Each row is a point on a landscape with many valleys, with its height.
From any point a ball rolls to the lowest of the 2 points nearest to it. It stops when none of these is lower. Distance is the straight distance between rows; heights are no part of it.
kugi: [ 66 150 129 153 130 146 176 155 156 121 140 209  88 156  64  73 159 126
 125  71 105]  height 2.23
vafol: [148  99 146 121 132  77 136 124 127 157 124  89 124 145 132 143 137 156
 165 166 116]  height 6.06
Zad: [ 74 174 133 162  95 161 137 111 166 102  83 152 175  62 164 116 111 104
  93 140  56]  height 8.26
Leguf: [160 135 131 121 138 113 126 130 108 153 115  71 137 121 116 137 119 139
 110 166 193]  height 5.15
gep: [122  86 117 133 109 146 129 123 147  75 156 186 103 157 112 119 141  95
 157  69 107]  height 3.18
lidok: [107 157 153 140 148 150 150 144 139 109 158 194 134 104 152 105 115 121
 132  65 101]  height 1.45
bosu: [157 127 136 143 152 138 124 135  94 133 147 120 125 136 143 121 105 118
 133 121 181]  height 4.05
gasi: [ 85 188 168 114 131 107 152 120 177 158 132  98 120  96 140 141 129 158
 126 139  50]  height 6.90
nabus: [ 75 166 142 124 150 161 175 158 122 129 156 175  72 156  69  75 147 126
 103  60 131]  height 0.87
Sez: [ 99 156 124 160 146 171 148 117  95 120 114 136 148  66 170 112  97 114
  96 106 112]  height 5.01
vonom: [116 142 147 131 156 134 168 133 147 135 141 139 118 120 135 124 116 124
 134  78 104]  height 2.57
Makeb: [159  73 105 136 104 129  90 107 132 107 124 141 180 104 172 147 116 109
 119 136 115]  height 6.61
Zagi: [145 114 124 147 121 129 112 118 137 149 110  98 141  96 148 157 106 115
 129 168 127]  height 6.92
nupom: [152 147  74 124 132 127  74 138 125 148  60  70 146 121 127 126 102 149
  77 199 184]  height 7.63
keguv: [120 137 156 138 129 111 124  89 138 167 114  66 122 103 126 161 123 139
 115 172 107]  height 7.22
kamu: [127 100 157 134 121 106 133 112 161 137 152 133 122 109 136 148 120 131
 143 129  86]  height 6.07
tige: [164 126 103 140 126 133  91 155 104 138 115  94 138 113 146 130  97 136
 125 150 185]  height 4.63
fitul: [149 116  95 117 137 131  92 175  87 140 153 140 112 178 124 110 114 143
 137 111 216]  height 5.67
Leb: [125 100 106 120 146 169  90 158  42 126 173 144 130 134 154 115  96 121
 117 116 162]  height 6.30
Teni: [ 94 151 162 135 137 110 168 131 190 129 149 157  79 165  84  92 174 158
 166 106  66]  height 3.80
gidez: [ 89 194 158 124 133 121 181 149 190 147 156 160  92 149  79  85 167 157
 143  87 101]  height 4.48
vomu: [103 173 137 138 134 125 154 110 165 155  90 100 135  66 138 151 124 139
 106 151  58]  height 7.30
Pide: [157 168 152 108 147 137 127 116  84 131 107  60 143 115 106 140 127 118
  77 155 209]  height 5.63
zadib: [160  87 129 121 100  87 120 120 138 123 116 112 152 129 160 149 137 143
 184 156  89]  height 6.40
kes: [160  67 105 114 101 109  84 131 143 127 131 140 165 149 164 136 120 126
 146 135 142]  height 6.38
pela: [123 131 142 116 157 132 175 127 107 149 153 130 103 164  85 103 157 118
 118  96 181]  height 4.14
luta: [155 117  80  92 122 103  79 178 136 170 122 105 149 142 136 130 102 169
 115 150 189]  height 8.56
ragel: [ 96 171 169 111 160 154 173 137  78 139 157 126 111 115 109 118 133 118
  96  81 172]  height 3.54
Tufo: [132 124 115 134 122 160 121 119  81  74 158 182 154 109 172 144 115  93
 157  77 117]  height 1.65
Rimi: [159 100  67 136 104 134  69 121 139 118  94 122 178 111 174 141 103 115
 121 163 140]  height 6.84
lonan: [140 118  82 157 129 140  98 118 119 140  53  97 144 115 135 131 101 128
  72 199 149]  height 7.36
nedi: [136 126 100  86 142 136 108 156  76 150 160 120 111 182  85 106 148 142
  99 110 237]  height 5.23
Bab: [131 121 124 122  93 145 120  90 160  86 119 131 175  90 170 171 129  83
 135 115  84]  height 1.69
ferav: [124 142 135 126 109 162 131 121 131  66 140 176 166  88 177 159 119  89
 138  84  83]  height 0.43
simog: [137 107 133 114 139  91 145 123 143 151 142 122  83 209  49 116 174 133
 149 148 156]  height 2.73
gefom: [105 140 176 112 147  90 152 107 151 161 140 109 106 123 125 146 127 148
 134 137  81]  height 6.46
Vuv: [141 148 174  87 146 104 181 121 113 144 131  88 113 120  87 128 132 131
  96 126 163]  height 6.08
peg: [150 115 121  87 126  79  91 153 124 182 112  69 133 158 125 138 119 177
 121 172 166]  height 8.34
Bil: [131  82  88 127 115 161 100 141  70  74 169 202 128 175 139 120 140 101
 162  77 140]  height 4.19
Kazil: [118 127 121 163 135 168 113 133  75 125 121 110 139  93 163 112  95 120
  99 132 152]  height 5.50
biko: [124 106 123 158 140 126 150 123 162 133 131 159  73 187  47 119 174 128
 161 121 107]  height 4.86
rop: [119 146 167 119 160 110 177 121 163 148 152 117  84 180  79 107 172 145
 151 133 105]  height 2.80
duraf: [130 107 134 151 100  99 110  87 143 118  81 104 140  74 151 150 116 145
 128 180  61]  height 7.26
Melu: [138 107  67 170 103 152  80  98 132 112  45 124 166 114 158 134 107 104
  94 182 122]  height 7.09
gelu: [156 105 117 126 135 112 124 161 129 143 140 123  94 185  92 110 129 141
 148 114 181]  height 6.05
bol: [124 160 158 114 131 114 152 105 126 148  92  52 120  90 104 141 131 144
  77 171 130]  height 6.97
robul: [107 181 181 121 140 107 192 145 159 151 126 133 118 113 129 109 123 151
 131  94 100]  height 3.57
Mef: [140 123 119 130 126  86  98 101 121 171  91  55 139 131 146 150 132 160
 133 223 107]  height 7.82
veki: [ 99 124 125 175  86 168 120  93 143  90  68 142 174  75 168 134 129  91
  92 158  70]  height 8.44
marud: [ 88 190 149 142 133 146 168 123 136 155  90 103 137  61 129 129 105 132
  90 134 103]  height 7.61
vid: [156  95  95 114 112  86  79 118 141 169 116  87 152 144 166 151 129 156
 139 185 119]  height 8.06
resik: [157 129 156 108 150  94 152 139 118 150 123  86 111 144 108 133 129 137
 135 151 165]  height 5.60
kasog: [112 124 122 147 149 152 162 147 148 126 151 159  77 164  70 110 165 113
 153  92 129]  height 4.39
pibug: [ 94 175 158 141 150 159 162 133  93 146 134 119 127  82 142 109 114 133
  90  78 138]  height 4.37
Kul: [137 103 150 117  91  92 127  99 152  86 127 122 148 104 157 167 151 131
 184 150  52]  height 6.70
ror: [137 115  85 142 131 167  75 149  64 119 135 129 148 113 180 109  84 121
  95 141 158]  height 5.90
gavi: [145 104 119 122 112 142 111 105 157  99 133 128 145 126 164 167 130  96
 163  92  99]  height 1.80
Vev: [128 118 139 134  82 106 118  92 151  75  89 121 161  78 159 162 138 129
 147 174  36]  height 6.99
nuko: [149  84 104 128 121 140  89 164  90 111 151 176 143 174 159 135 117 118
 158 105 159]  height 4.67
tiv: [137  88  97 119  90 157  99 128 100  29 158 214 126 167 119 136 159  89
 155  63 127]  height 3.72
Neb: [154  92  91 121  84  99  54 114 154 122 105  97 174 143 182 157 129 146
 153 179 108]  height 8.22
Nerof: [123 106 133 129 134 112 155 128 118 147 141 149  80 197  38 105 163 124
 120 120 193]  height 3.44
nogo: [ 90 196 137 152 110 161 144 128 159 113 124 172 182  61 181 108 109 119
 113 107  81]  height 8.09
nised: [142  88 127 117  95 135 111 124 156  66 151 162 127 150 138 166 143  91
 166  80 102]  height 2.55
paf: [116 115 117 138 137 153 141 130  65 102 168 182 122 128 151 105 114 107
 152  63 132]  height 2.58
Fiso: [112 177 180 107 144 128 169 116 109 143 107  80 126  88 108 136 120 121
  71 133 151]  height 6.54
Mam: [152 136 103  66 132 101  94 187 126 158 135  99 126 181  94 122 118 160
 113 147 220]  height 8.76
zume: [129  87 146 142 120 103 126 127 168 124 153 151  83 168  93 136 165 134
 177 118  93]  height 5.28
Mired: [164  93  77  98 117  98  71 172 160 139 144 146 163 172 146 133 116 149
 167 151 158]  height 6.14
duk: [ 78 218 146 146 125 152 157 140 155 145 108 145 153  57 151 104 102 145
  85 120  95]  height 7.87
Zis: [130  87 147 115 118  84 113 106 161 131 161 122  91 141 127 148 148 147
 179 147  61]  height 5.68
Gibu: [103 160 131 134 176 157 172 137  76 122 165 182 122 113 144  91 120 127
 129  67 128]  height 2.65
zovob: [ 87 184 152 102 173 161 183 148  84 119 169 163  85 134  71  98 147 125
  91  64 161]  height 2.38
Rulas: [146 105 141 139 147 135 145 139 129 124 148 140 114 155 130 126 122 108
 153  97 140]  height 3.43
tos: [157 124 144 113 156  93 151 117 157 143 154 104  84 182  92 119 144 136
 168 151 123]  height 1.77
nofe: [119 120 154 147 128 127 134 110 151 132 127 142 144  72 146 138  99 116
 111 131  87]  height 6.35
Sanat: [ 93 155 129 130 123 161 163 142 185 107 164 198 122 133 117 112 155 113
 164  63  82]  height 4.38
Duzul: [118 160 114 166 150 179 134 118  76 124  93  90 139  81 135 112 111 108
  68 162 158]  height 5.95
Pozi: [147 132 134 106 121  79 101 119 109 168  76  47 131 136 127 144 123 179
 105 201 150]  height 8.10
fel: [144 116 140  86 137 115 147 129 106 143 148  99 111 171  80 109 153 125
 107 120 222]  height 4.72
zodo: [104 127 115 148 145 169 150 131 138 103 172 199  92 145  99 100 156  98
 148  54 113]  height 3.81
dumu: [113 146 143 143 127  98 124  74 125 154  87  61 124 108 143 143 131 148
 123 213  67]  height 7.53
volo: [177  84 103 115 132  92  95 156 150 145 136 133 118 176 121 130 120 157
 160 137 154]  height 5.88
lufa: [141 163 121 139 148 156 114 120  54 132  97  88 142  92 126 121 103 122
  59 164 204]  height 6.13
vikoz: [156  68 120 124 113 105 102 142 152 119 142 154 110 182 115 142 142 134
 184 126 123]  height 5.61
lezon: [153  75  89 106  77 138  88 146 131  59 153 183 141 160 122 159 156  99
 178  91 143]  height 3.19
gilof: [117 135 122 166 123 144 132  98 141 131  91 118 147  61 140 135 102 108
  95 170 103]  height 6.64

For each start below, name the point where the ball stops.
gelu -> tos
luta -> Leguf
nuko -> ferav
Vev -> Leguf
vid -> Leguf
nogo -> kamu
nupom -> lidok
